The views of a scene show one set of named points, each view turned or mirrored, shifted and resized as a whole, with a little noise and some points left out.

Scene 1
View 1
J89: [-1 -9 4 -4 2 -2 3 7 8 7 1 16 5 8 2 6 -4 -2 2 -7 4 -2 0 -9 -6 0 9 -2 4 -1 -2 3]
J322: [3 -9 6 5 4 -2 2 0 8 0 4 1 3 3 4 2 0 1 -3 -10 0 3 -2 -8 -2 5 1 -8 0 -5 -1 0]
J353: [3 -7 7 2 6 -2 5 2 7 3 6 7 4 5 4 6 -1 1 -2 -7 3 -1 -3 -11 -3 0 2 -8 -1 -4 0 4]
J212: [9 -4 -4 -6 -1 -4 1 3 -2 4 2 15 -6 2 -4 2 -1 1 -1 0 1 -6 -1 -4 -7 1 5 5 2 0 0 6]
J989: [9 -6 2 1 3 -3 4 -3 0 -3 1 2 -4 2 1 2 3 1 -8 2 3 -6 -4 -6 0 1 2 -2 -3 -3 4 3]
J554: [9 -9 -2 0 -3 -5 -3 1 4 0 2 3 -2 2 -4 0 0 3 -2 -10 -3 3 -3 1 -4 9 2 0 1 -4 -3 1]
J172: [2 -6 -9 -14 -6 -5 -7 8 0 10 -5 21 -2 1 -6 -4 -2 -4 5 -5 -4 -3 10 4 -11 4 10 14 12 2 -3 3]
J508: [1 -4 2 0 8 -3 3 -2 3 2 1 4 -3 -3 5 0 4 -3 -6 0 -1 -5 7 -6 -4 1 -1 0 2 -2 2 2]
J435: [6 -8 -2 -3 -2 -4 -2 2 3 1 0 6 -2 3 -3 -1 -1 1 -1 -7 -2 0 0 0 -5 6 5 2 2 -2 -1 1]
J177: [3 -9 11 4 9 -1 7 -7 2 -7 -7 -8 1 1 9 1 5 -6 -16 10 7 -13 0 -9 5 -3 3 -4 -6 -2 9 -1]
J93: [5 -4 5 7 8 -3 4 -3 6 0 9 0 -3 -2 4 3 4 2 -4 -7 -3 2 0 -9 -4 2 -6 -8 -2 -6 1 4]
J405: [8 -3 -1 0 4 -4 1 -3 0 -2 4 2 -7 -2 0 -1 4 1 -6 -2 -2 -2 2 -2 -4 3 -2 1 0 -4 2 3]
J547: [7 -3 -1 -9 4 -3 9 3 -2 6 2 22 -4 6 0 6 -1 -1 -2 10 8 -14 -2 -12 -5 -7 10 3 0 2 2 10]
J132: [3 -10 1 6 3 -3 -6 -7 3 -9 -6 -18 -3 -6 3 -9 7 -4 -12 -4 -7 1 6 5 2 11 -2 2 -1 -6 4 -7]
J991: [2 -7 0 -6 1 -3 2 5 3 5 -3 14 1 4 0 2 -2 -3 -1 0 3 -6 3 -6 -5 0 8 3 4 1 0 3]
J465: [3 -8 11 4 8 -1 10 1 7 1 5 6 5 7 8 7 0 0 -6 -1 8 -5 -6 -16 0 -3 3 -11 -5 -3 2 4]
J870: [10 -6 1 5 3 -3 3 -2 3 -2 9 -1 -5 1 -1 2 2 5 -5 -8 -2 3 -5 -6 -4 5 -4 -5 -4 -6 0 3]
J591: [1 -14 6 0 0 -2 -1 0 6 -3 -11 -4 6 3 3 -4 0 -6 -8 1 3 -5 2 -1 3 4 8 2 0 -2 4 -5]
J438: [4 -11 3 -4 -1 -2 3 5 4 3 -3 11 3 8 0 3 -4 -1 -2 -1 7 -6 -4 -8 -2 0 10 0 1 -1 1 2]
J455: [11 -7 1 -3 0 -2 6 0 -2 -1 -2 8 -4 5 -2 3 0 1 -6 7 7 -10 -6 -7 -1 -1 7 2 -2 -1 4 4]
J535: [6 -9 0 -5 -3 -2 0 2 1 1 -5 9 -2 5 -3 0 -1 -1 -4 1 3 -6 -1 -2 -3 3 9 5 1 0 1 2]
J930: [14 -9 -1 2 -5 -4 0 -2 -1 -6 0 -1 -5 2 -6 -1 0 4 -6 -3 1 -2 -8 0 0 7 4 1 -4 -4 1 -1]
View 2
J322: [0 3 0 -3 -4 -5 -3 -4 -10 -3 7 -4 -1 -1 6 -4 11 11 -7 -10 -2 1 -5 -5 14 1 -6 -3 15 4 1 -1]
J438: [-4 -1 2 -7 -6 1 -1 16 -5 1 -11 -2 -4 -12 2 -6 6 0 -6 -5 -4 -9 -7 2 4 7 -2 -11 6 9 -7 0]
J870: [3 8 -3 6 -7 -2 -5 -2 -10 0 8 -6 0 -3 8 -6 12 15 4 -8 1 1 -12 -9 10 -1 -11 6 13 12 -2 -3]
J991: [-4 -1 2 -10 0 -3 1 13 -1 7 -7 1 -4 -9 -5 -4 9 -2 -4 -3 0 -10 -2 5 2 3 0 -7 -1 10 -4 -2]
J177: [-2 5 8 -4 8 -12 4 -12 -18 -2 -9 -25 -8 -15 5 -10 -8 6 3 -6 -5 -11 -7 -14 10 12 12 -2 14 -10 -4 8]
J353: [-3 2 0 -7 -6 -7 -3 3 -10 -3 0 -2 -3 -3 4 -2 14 9 -10 -9 -3 -1 -6 -3 12 5 -5 -7 11 7 -2 -2]
J465: [-5 3 1 -11 -3 -14 -5 0 -15 -9 -5 -11 -5 -5 9 -3 11 11 -14 -10 -7 -1 -8 -7 14 9 -3 -10 14 2 -1 0]
J89: [-5 -3 0 -11 -5 -3 -1 15 -3 2 -5 6 -2 -4 0 -2 14 0 -13 -7 -4 -5 -3 6 7 3 -4 -15 4 10 -3 -2]
J405: [3 7 -2 2 2 -3 -2 -2 -4 8 4 -7 -2 -7 0 -7 7 8 12 -3 4 -6 -5 -5 4 1 -6 9 3 8 -1 -1]
J989: [1 6 0 1 0 -6 -4 2 -9 1 -5 -13 -5 -13 6 -9 3 9 6 -3 -2 -8 -11 -10 5 7 -4 1 7 7 -4 -1]
J455: [-1 8 -1 -4 -1 -9 -9 17 -6 3 -17 -12 -4 -17 5 -10 4 5 10 1 -3 -14 -14 -9 0 11 -6 0 -2 12 -4 -3]
J435: [1 0 -1 3 -5 8 1 8 -2 6 3 2 -1 -8 1 -8 8 2 5 -6 1 -5 -5 2 3 -2 -5 0 6 15 -6 -3]
J547: [-4 4 -2 -18 6 -19 -10 23 -3 3 -22 -7 -6 -14 -2 -4 12 2 0 3 -4 -16 -7 -2 0 13 -7 -8 -11 10 -2 -4]
J535: [0 0 2 -2 -4 3 2 13 -3 7 -9 -1 -4 -15 -1 -9 3 -1 7 -3 -1 -11 -7 0 0 4 0 -3 3 10 -6 0]
J930: [4 5 0 12 -10 8 -1 5 -6 4 -1 -8 -2 -14 8 -12 2 9 13 -5 0 -8 -15 -9 2 3 -7 6 12 14 -8 -1]
J212: [0 3 -3 -5 0 -2 -4 17 0 8 -8 0 -1 -11 -2 -6 12 3 7 0 1 -11 -7 0 -1 3 -9 1 -4 16 -3 -6]
J554: [3 2 -1 8 -10 11 0 5 -2 6 6 3 0 -6 3 -7 10 7 6 -8 2 -2 -8 -1 4 -3 -8 4 11 15 -6 -3]
J508: [-1 5 2 -7 7 -9 1 -5 -5 6 4 -7 -3 -5 -3 -3 7 6 3 -5 2 -7 1 -1 7 1 0 2 2 2 0 1]
J591: [-1 -2 8 4 -3 8 11 -1 -7 3 -4 -7 -6 -15 2 -11 -7 -5 3 -7 -4 -10 -4 0 6 3 12 -6 15 -1 -10 7]
J132: [6 4 6 18 1 12 13 -21 -7 10 17 -10 -1 -9 0 -13 -9 5 17 -9 5 -6 -2 -5 7 -5 8 14 18 -2 -7 7]
J93: [1 7 -2 -1 0 -8 -4 -10 -10 0 10 -7 -1 1 5 -3 13 15 -2 -8 2 2 -6 -8 13 0 -8 5 11 6 1 -1]
View 3
J353: [8 -2 2 1 1 -8 3 1 -1 3 -2 -4 1 -4 8 -10 1 -5 1 -1 -10 7 -1 9 5 6 -3 -1 8 18 7 1]
J93: [10 3 -8 -5 8 -9 1 3 -1 -3 1 -14 -10 -2 13 1 -2 -2 9 -4 -13 10 -9 7 11 2 -9 3 14 11 4 -1]
J89: [2 -8 11 2 -7 -4 12 -3 4 6 0 4 3 -6 4 -17 4 -7 -9 6 -3 2 0 -4 7 8 3 -4 2 16 11 4]
J989: [6 0 -10 -13 14 -7 -5 -1 -3 -2 8 -7 5 -5 1 -5 -3 -6 11 -1 -5 13 -9 0 0 1 -1 0 -3 5 4 -5]
J591: [1 12 1 -5 10 -5 1 -3 -2 -14 14 6 6 8 0 -2 -4 5 5 15 0 2 -18 -7 -10 4 6 -1 -8 11 15 -7]
J547: [1 -25 -2 -12 -2 -4 -1 -9 4 15 8 -5 10 -15 -7 -19 4 -15 1 -7 4 12 6 -15 5 2 10 -16 -10 2 -3 6]
J870: [8 4 -10 -12 15 -10 2 7 -2 -1 -2 -9 -7 -5 9 -4 -2 -6 11 -2 -13 14 -8 5 13 2 -13 13 11 7 6 -6]
J455: [3 -7 -5 -15 11 -6 -4 -2 -2 4 10 -2 12 -10 -6 -13 -2 -10 7 0 -1 14 -3 -7 -1 3 4 -3 -10 2 4 -1]
J535: [-3 -3 -1 -13 8 -5 4 -3 1 0 10 5 6 -5 -4 -12 0 -6 2 9 2 7 -9 -14 3 5 3 4 -8 4 10 -3]
J991: [-3 -10 6 -5 -1 -3 9 -6 6 4 8 3 2 -5 2 -13 3 -7 -3 7 1 3 -4 -14 7 5 6 -5 -6 7 8 2]
J554: [-1 6 -3 -12 11 -7 10 6 2 -2 2 4 -4 -6 6 -8 -1 -4 2 8 -9 7 -11 -7 13 7 -10 20 6 5 13 -6]
J438: [1 -5 5 -5 3 -5 4 -3 1 3 4 7 11 -6 -3 -17 2 -8 -2 6 -1 7 -1 -5 -1 8 4 -1 -7 11 11 0]
J930: [1 8 -9 -20 23 -7 0 7 -4 -5 7 2 6 -6 -2 -7 -3 -5 10 5 -6 16 -12 -5 4 4 -9 19 -2 -1 12 -10]
J132: [3 21 -11 -11 18 -8 0 2 -3 -21 15 -5 -7 12 9 8 -8 10 16 13 -7 3 -27 -6 -2 -1 -1 7 2 3 13 -10]
J435: [-3 3 -1 -12 8 -5 11 1 3 -1 4 4 -3 -6 4 -9 -1 -6 1 9 -5 6 -9 -13 12 4 -3 14 1 5 13 -5]
J508: [5 -2 -10 -8 4 -7 2 -2 3 -5 11 -15 -14 0 11 4 -3 1 10 2 -5 5 -16 -8 10 -2 2 -6 6 3 1 -1]
J212: [-2 -12 -2 -17 5 -4 7 -2 4 9 6 0 1 -11 -1 -14 3 -12 1 3 0 10 -3 -20 14 2 0 4 -3 0 4 -1]
J322: [9 7 0 -1 6 -8 5 4 -2 -4 -1 -4 -4 1 11 -5 -1 -2 4 4 -11 6 -7 8 5 5 -6 6 11 18 10 -4]
J172: [-14 -9 5 -13 -3 -2 22 -4 12 3 10 11 -9 -8 3 -13 2 -7 -8 16 2 -1 -11 -36 22 4 3 11 -2 -3 14 -2]
View 4
J989: [-4 8 -4 7 0 14 3 14 -6 -4 6 -6 -8 3 12 3 -10 7 -9 1 -4 -3 4 -5 2 1 -2 -7 -1 -5 -4 -7]
J132: [-9 -13 -17 9 8 14 -6 -2 -7 -20 12 14 -1 -7 22 13 -2 6 -1 -10 -38 17 19 -10 4 -3 16 -12 -3 -21 2 -14]
J870: [-10 19 1 -2 -1 3 -2 8 -8 -2 9 -2 -18 0 21 10 1 -2 -8 -4 -17 1 1 -18 2 -6 -5 -7 1 -7 -9 -2]
J508: [-9 -5 9 -9 4 7 -3 6 3 -3 1 -6 -9 -5 12 11 -9 -3 1 -1 -3 3 12 1 1 -1 3 -11 -2 -5 0 -11]
J438: [-5 10 4 -1 -5 2 7 7 -1 6 1 -4 4 11 -2 -1 -6 0 -9 -3 10 -3 6 -6 1 11 -16 -1 -9 -10 11 -9]
J353: [-6 19 13 -13 -3 1 1 6 7 -3 2 -4 -10 8 8 8 -5 -5 -8 0 3 4 9 -13 0 0 -14 -6 -9 -6 -3 -5]
J93: [-9 16 9 -11 2 6 -5 8 1 -8 6 -4 -21 -2 20 14 -2 -5 -6 0 -12 7 6 -16 1 -10 -3 -10 -1 -4 -11 -3]
J547: [-8 3 13 -3 -4 6 8 16 -3 18 -3 -21 -4 1 -2 -3 -16 -1 -8 4 28 -21 -4 14 0 12 -13 -3 0 8 4 -9]
J591: [-4 -6 -9 5 3 11 2 1 3 -11 6 7 13 7 1 4 -9 6 -1 -5 -8 10 20 -6 2 9 0 -5 -14 -20 13 -15]
J535: [-9 -2 -4 3 -3 1 4 5 -9 9 6 -4 6 3 4 -1 -5 1 -6 -5 2 -8 3 -1 4 10 -7 -2 -4 -10 12 -10]
J991: [-9 -3 9 -9 -3 -2 4 2 -3 12 0 -7 3 -1 -1 1 -7 -5 -4 -4 11 -7 7 3 3 10 -10 -1 -7 -7 12 -11]
J322: [-6 17 7 -11 -1 1 -2 2 3 -6 6 1 -8 6 11 10 -1 -6 -6 -4 -8 10 12 -21 2 -2 -10 -6 -10 -13 -2 -6]
J435: [-12 4 -4 -4 -3 -5 0 0 -10 8 6 0 1 -3 9 4 1 -6 -7 -9 -10 -3 4 -10 5 4 -7 -2 -4 -13 8 -7]
J465: [0 23 15 -9 -2 12 3 14 12 -10 0 -6 -12 17 5 9 -13 1 -10 6 12 4 12 -11 -3 1 -16 -9 -10 -4 -7 -5]
J177: [4 -1 -2 11 8 34 3 16 9 -24 3 0 -1 10 7 9 -21 17 -6 7 -2 9 20 4 -4 3 7 -15 -6 -7 -5 -15]
J89: [-8 10 16 -16 -6 -8 4 1 4 10 0 -6 1 6 -2 3 -3 -11 -5 -5 13 -1 7 -9 1 7 -19 1 -12 -8 11 -8]
J172: [-21 -18 -1 -11 -5 -20 1 -7 -18 28 4 -7 10 -14 3 -1 4 -14 1 -13 -2 -11 0 1 9 11 -5 2 -4 -12 24 -12]
J455: [-6 7 -2 10 -1 12 7 15 -6 6 4 -8 0 6 6 -2 -12 7 -10 2 7 -13 0 3 2 8 -9 -4 -1 -2 2 -7]
J405: [-11 -1 -2 -1 3 6 -2 8 -9 1 7 -5 -11 -8 17 7 -5 0 -5 -5 -13 -3 4 -3 4 -2 4 -9 2 -6 -2 -8]
View 5
J455: [-10 -2 6 -7 -7 2 5 2 -9 -9 4 9 0 -10 -11 -1 -9 2 9 2 10 -4 -15 -9 0 -15 -8 6 -8 -4 -6 -3]
J405: [-9 -5 -2 -11 -4 1 -2 6 4 -4 -4 1 7 1 -12 -8 -4 2 -6 -3 3 -2 -12 4 3 -7 2 7 -3 -3 7 -6]
J870: [-13 -4 4 -5 2 -2 -4 7 10 -6 1 8 6 2 -15 -4 9 5 -16 -9 7 -2 -11 6 12 -11 5 3 -3 3 2 -1]
J132: [-8 3 -14 -9 -14 0 3 11 4 -25 -12 -6 7 20 -7 -31 4 5 -23 -3 1 -3 -17 14 1 1 -3 15 -8 5 7 -12]
J465: [-2 -4 11 9 1 1 7 12 3 -1 7 14 0 2 -4 3 7 11 -2 5 4 2 -13 -17 15 -11 -10 2 -4 10 -8 7]
J89: [10 -13 0 12 4 -2 5 6 -17 -2 3 15 9 -2 -6 14 -3 3 1 6 0 -5 -6 -3 9 -3 -2 -2 -1 -5 -1 0]
J930: [-16 3 1 -8 -6 -2 1 1 -5 -23 0 9 5 -3 -16 -8 2 1 -12 -9 11 -5 -17 8 1 -13 2 7 -9 -3 -1 -9]
J353: [0 -7 6 7 3 0 4 9 -1 0 4 13 5 1 -7 7 6 8 -8 0 3 -2 -8 -6 14 -7 -3 -1 -1 2 -2 4]
J989: [-12 -1 4 -7 -6 3 5 7 1 -8 1 6 1 -2 -11 -7 -1 5 -2 -1 8 -2 -15 -5 3 -12 -5 7 -7 1 -3 -3]
J547: [-2 -12 9 -6 -4 3 6 2 -13 7 6 8 2 -19 -11 13 -19 0 22 9 6 -1 -11 -16 -1 -13 -7 2 -3 -8 -3 1]
J535: [-4 -6 -2 -3 -7 -1 6 2 -17 -14 -1 8 6 -5 -10 0 -9 0 3 3 5 -6 -13 2 -1 -8 -3 5 -7 -7 0 -7]
J177: [-8 6 1 -4 -17 6 14 14 7 -12 -2 -1 -6 12 0 -23 -2 12 0 7 3 3 -21 -20 3 -9 -20 14 -12 12 -7 -1]
J172: [8 -16 -13 -6 -2 -4 -1 -5 -26 -9 -6 5 18 -7 -12 8 -17 -7 2 2 0 -9 -5 19 -5 3 8 1 -1 -20 9 -12]
J93: [-7 -7 3 -2 3 1 -1 10 13 1 -2 5 6 5 -10 -4 9 8 -15 -4 0 2 -9 -1 15 -8 1 3 0 7 4 3]
J591: [2 1 -8 4 -14 0 12 7 -15 -24 -4 7 5 13 -1 -15 -2 7 -7 7 2 -5 -17 1 0 -1 -11 10 -10 2 -4 -9]
J554: [-7 -6 -3 -3 1 -4 -3 2 -6 -16 -1 10 12 0 -15 1 5 2 -15 -6 6 -7 -10 16 6 -7 6 2 -4 -6 4 -7]
J438: [1 -6 3 6 -3 -2 8 4 -17 -12 4 15 5 -5 -7 7 -5 3 3 6 5 -5 -11 -5 4 -8 -7 2 -7 -4 -6 -2]
J212: [-4 -10 1 -8 -2 0 0 0 -11 -3 1 7 9 -12 -14 7 -12 -2 5 1 6 -5 -9 4 -1 -9 2 3 -3 -11 3 -5]
J435: [-2 -7 -4 -2 -1 -3 0 2 -12 -13 -2 9 12 -1 -12 1 -1 1 -8 -3 4 -7 -8 12 3 -3 4 3 -4 -7 2 -7]
J322: [-1 -6 1 7 1 -2 3 10 2 -8 0 12 7 8 -6 0 10 8 -16 -1 2 -2 -9 1 14 -5 -1 0 -3 5 -1 0]
J991: [6 -14 -2 -1 -2 0 3 3 -15 2 -1 7 10 -5 -7 8 -14 0 9 8 -1 -1 -7 -3 2 -3 -3 2 -1 -11 4 -2]

In a view up to two points have been moved. Name them for each view, in the order of its rows, or write -.
view 1 -> J172
view 2 -> J322, J455
view 3 -> J132, J508
view 4 -> -
view 5 -> J991

Scene 2
View 1
J919: [-20 11 8 5 -14 -14 18 22 -5 10 14 2 5 4 22 5 1 -1 -15 -18 -2 3 9 17 -6 -8 -2 -13 5 2 -17 -4]
J20: [-9 -9 7 -12 -11 -7 10 10 1 0 18 -1 3 -3 12 3 3 5 -8 -6 2 -14 17 10 -12 2 9 -4 3 10 -4 1]
J538: [-8 11 0 3 -3 -2 -3 16 3 4 0 -3 2 6 14 3 3 3 -1 -15 -2 8 3 9 0 -18 -1 11 -5 -2 -8 2]
J143: [-11 4 6 3 -7 -26 5 26 -5 7 17 13 -14 -6 22 -5 8 10 -13 -10 0 1 0 8 -2 -12 -6 1 10 15 -11 -16]
J342: [0 2 3 -5 2 -5 0 11 4 1 8 20 -3 -6 4 -1 4 2 -13 0 6 -3 2 -3 1 -2 -2 -14 2 14 -1 -7]
J768: [-4 3 -4 -3 1 7 -3 11 5 -2 1 0 2 2 5 2 1 1 -3 -6 1 0 5 0 2 -8 1 -7 -5 1 1 1]
J561: [-6 -3 5 -10 -7 1 0 7 6 2 6 -10 5 3 8 6 3 6 2 -11 0 -9 15 10 -9 -10 11 18 -6 0 -5 9]
J285: [2 0 -3 -9 2 11 -10 5 9 -3 -2 -7 4 6 1 5 2 3 6 -6 1 -2 8 0 -2 -11 6 13 -11 -2 1 9]
J236: [-15 -8 3 -10 -15 5 14 10 -2 1 12 -15 10 4 12 6 -3 -3 -6 -11 0 -16 22 11 -9 2 9 -13 0 3 -6 6]
J757: [-6 1 2 -5 -5 -4 -4 13 4 3 7 -5 -2 2 13 0 5 7 2 -11 -2 -3 8 7 -5 -14 5 16 -4 3 -6 2]
J583: [-3 12 3 0 0 -6 -8 15 7 5 1 0 -2 6 13 2 6 8 4 -15 -3 9 1 9 -3 -22 2 26 -8 -2 -9 3]
J15: [-9 8 10 0 -6 -10 9 16 0 7 11 10 5 1 13 5 4 1 -14 -14 2 2 6 10 -6 -6 2 -6 0 4 -12 -1]
J696: [2 12 2 -1 5 -6 -9 14 8 5 1 11 -4 0 7 0 7 7 -4 -9 1 10 -4 3 0 -17 -2 13 -7 2 -7 -2]
J368: [9 8 3 -8 10 7 -12 3 14 0 -3 15 5 0 -4 4 6 4 -3 -3 4 5 0 -4 1 -10 4 8 -12 1 0 6]
View 2
J143: [-4 -21 -2 8 -20 8 -4 -6 -14 5 -4 -14 -17 3 -10 -18 7 3 3 -7 -6 -9 0 1 10 27 -11 11 -4 9 -2 -21]
J696: [0 -8 -2 -3 -5 3 -12 -21 -8 3 -7 -2 -9 5 -8 4 12 0 -2 5 3 3 9 2 7 13 1 10 -4 -7 -9 -21]
J768: [-2 -1 2 3 -5 -1 -6 -10 1 2 3 -7 -5 9 -1 6 2 -2 -4 3 0 8 3 -4 7 7 4 1 0 -7 -1 -7]
J583: [3 -10 -1 -2 -5 1 -14 -27 -2 7 -2 9 -15 -2 -3 -2 11 8 -4 4 -6 1 0 8 6 2 -4 16 -13 -4 -11 -22]
J561: [-3 -6 2 -1 -8 2 -6 -13 4 10 6 12 -8 2 10 0 5 10 -4 6 -6 9 -7 9 5 -2 -1 14 -5 -3 -5 -7]
J342: [-7 -7 -1 7 -12 4 -1 0 -4 5 2 -16 -4 12 -5 0 4 -8 1 0 2 5 9 1 7 25 4 9 8 -4 -7 -9]
J538: [3 -6 0 2 -4 0 -11 -22 -2 3 -1 0 -13 2 -6 -1 5 3 -3 2 -5 4 2 1 7 2 -3 6 -11 -5 -5 -19]
J15: [0 -8 -3 13 -9 4 -4 -11 1 9 7 -9 -15 7 -5 -9 0 -1 -2 -3 -10 0 4 9 3 15 0 14 -5 1 -9 -14]
J236: [-1 -3 2 14 -11 0 5 -2 13 10 19 -2 -11 6 11 -6 -9 7 -4 -1 -15 8 -9 8 2 1 1 6 -5 2 1 4]
J757: [-3 -9 3 -2 -10 2 -6 -14 -2 6 -1 7 -9 2 3 -1 8 7 -3 3 -3 4 -4 2 9 4 -4 10 -4 -1 -3 -13]
J368: [-4 0 -1 -4 -1 1 -14 -16 0 5 -2 0 0 10 -2 14 12 -5 -4 11 9 12 12 4 5 11 10 11 5 -15 -14 -12]
J285: [-3 -1 3 -6 -3 -1 -10 -16 4 5 2 8 -1 5 5 13 8 4 -5 10 2 13 0 1 7 -3 5 6 -2 -12 -3 -7]
J919: [5 -9 -4 19 -12 4 -1 -11 2 7 13 -14 -23 4 -8 -17 -7 2 -1 -8 -19 -4 0 7 3 13 -5 11 -13 8 -4 -16]
View 3
J757: [6 -3 4 -2 3 5 2 7 -6 -2 -1 -4 3 -1 3 2 -3 -3 11 7 6 -1 6 2 -1 -7 1 -5 0 3 1 7]
J768: [5 10 9 -4 -4 -5 8 7 -3 2 -2 3 5 -3 -6 -3 -2 0 4 0 8 0 3 2 1 -3 -2 -2 -2 -5 -1 8]
J561: [8 -4 4 -3 -7 5 1 3 -8 -5 -3 -5 10 2 2 9 0 -2 9 2 8 -4 9 2 -1 -8 5 -10 3 7 4 12]
J143: [7 7 4 -14 26 5 8 11 0 -7 9 -3 -13 -6 10 1 -11 -3 16 10 -10 9 4 4 0 -9 -10 -5 2 -4 -5 7]
J583: [-1 -6 -2 -2 5 6 -3 15 -9 5 -7 5 4 -3 8 -1 2 -4 16 10 10 -6 5 3 -5 -9 0 -5 -1 8 0 2]
J342: [10 17 8 -8 8 -7 10 1 3 1 5 6 1 -4 -1 1 -8 4 5 -1 -1 7 3 7 4 -7 -8 -1 3 -10 -9 10]
J236: [6 7 12 -15 -12 -2 12 3 -9 -17 3 -15 6 2 -5 10 -2 -1 2 -4 0 1 10 -2 -3 -4 5 -10 -1 -1 9 24]
J15: [2 11 5 -17 6 -3 10 11 -7 -6 1 3 -1 0 8 6 1 0 11 4 -5 4 8 5 -2 -10 -5 -8 3 -4 -2 15]
J919: [-3 12 5 -25 8 -1 12 19 -11 -14 3 -6 -7 0 10 4 1 -4 13 5 -10 7 8 1 -7 -7 -4 -10 -1 -4 5 17]
J538: [-4 4 0 -10 3 0 3 19 -10 3 -7 5 0 -4 7 -5 6 -4 13 8 4 -2 4 2 -5 -6 -2 -7 -4 2 0 6]
J368: [7 8 3 2 -3 -7 1 3 -1 13 -7 17 11 -3 0 0 1 3 6 2 13 -2 4 7 3 -7 -3 -2 4 -2 -10 4]
J20: [12 7 10 -11 -2 1 10 -2 -3 -12 6 -9 4 2 0 14 -7 1 6 -2 -3 3 10 3 1 -9 1 -9 5 -1 1 19]
View 4
J285: [-4 3 -5 4 6 6 5 2 -3 -2 -9 10 -14 -4 -4 -7 3 16 1 -6 -2 6 -8 3 6 12 12 -2 4 5 -11 -6]
J342: [6 2 22 -4 -8 -4 11 -5 2 -3 -4 5 1 8 5 -9 -1 10 -3 7 11 9 -9 1 6 -2 2 5 8 2 -8 8]
J696: [5 9 1 0 -2 -8 10 -1 1 -4 -6 14 -3 5 -3 -15 6 15 -11 -11 5 0 -16 8 3 1 12 -4 10 -3 -13 1]
J757: [4 8 -1 9 2 -1 4 3 -5 4 -11 6 -2 0 5 -11 6 8 -5 -11 5 2 -7 3 -4 6 12 -3 9 -2 -6 -2]
J583: [3 13 -9 6 3 -6 7 3 -3 -2 -11 12 -5 1 0 -15 11 12 -15 -19 2 -3 -14 8 -3 4 18 -6 10 -4 -12 -4]
J919: [1 13 14 10 -15 -8 -7 6 5 6 -21 2 7 10 17 -6 6 -1 -21 -6 8 4 -6 -6 -22 -2 3 0 12 0 -11 10]
J20: [-4 2 18 5 -4 8 -5 -1 -7 10 -14 5 6 2 24 -4 1 1 -4 3 5 6 -2 -6 -10 2 5 2 11 0 2 2]
J236: [-8 4 12 12 -4 10 -10 8 -4 9 -22 -1 -3 -1 18 0 0 3 0 2 1 13 3 -10 -14 9 2 3 5 7 -6 0]
J768: [1 4 8 5 -4 0 5 3 4 -3 -10 4 -9 3 -3 -8 1 14 -3 -1 3 11 -7 0 3 6 4 1 4 5 -14 3]
J538: [2 13 -2 8 -3 -6 3 6 2 -1 -14 8 -5 3 -1 -11 7 11 -14 -14 3 2 -9 3 -6 6 10 -3 8 0 -16 0]
J561: [-5 4 -3 8 5 8 -2 2 -9 6 -13 9 -6 -4 11 -6 6 8 -1 -8 -1 4 -5 -2 -5 8 13 -3 7 1 -4 -7]

In a view up to two points have been moved. Name them for each view, in the order of its rows, or write -.
view 1 -> -
view 2 -> J583
view 3 -> J538
view 4 -> J20
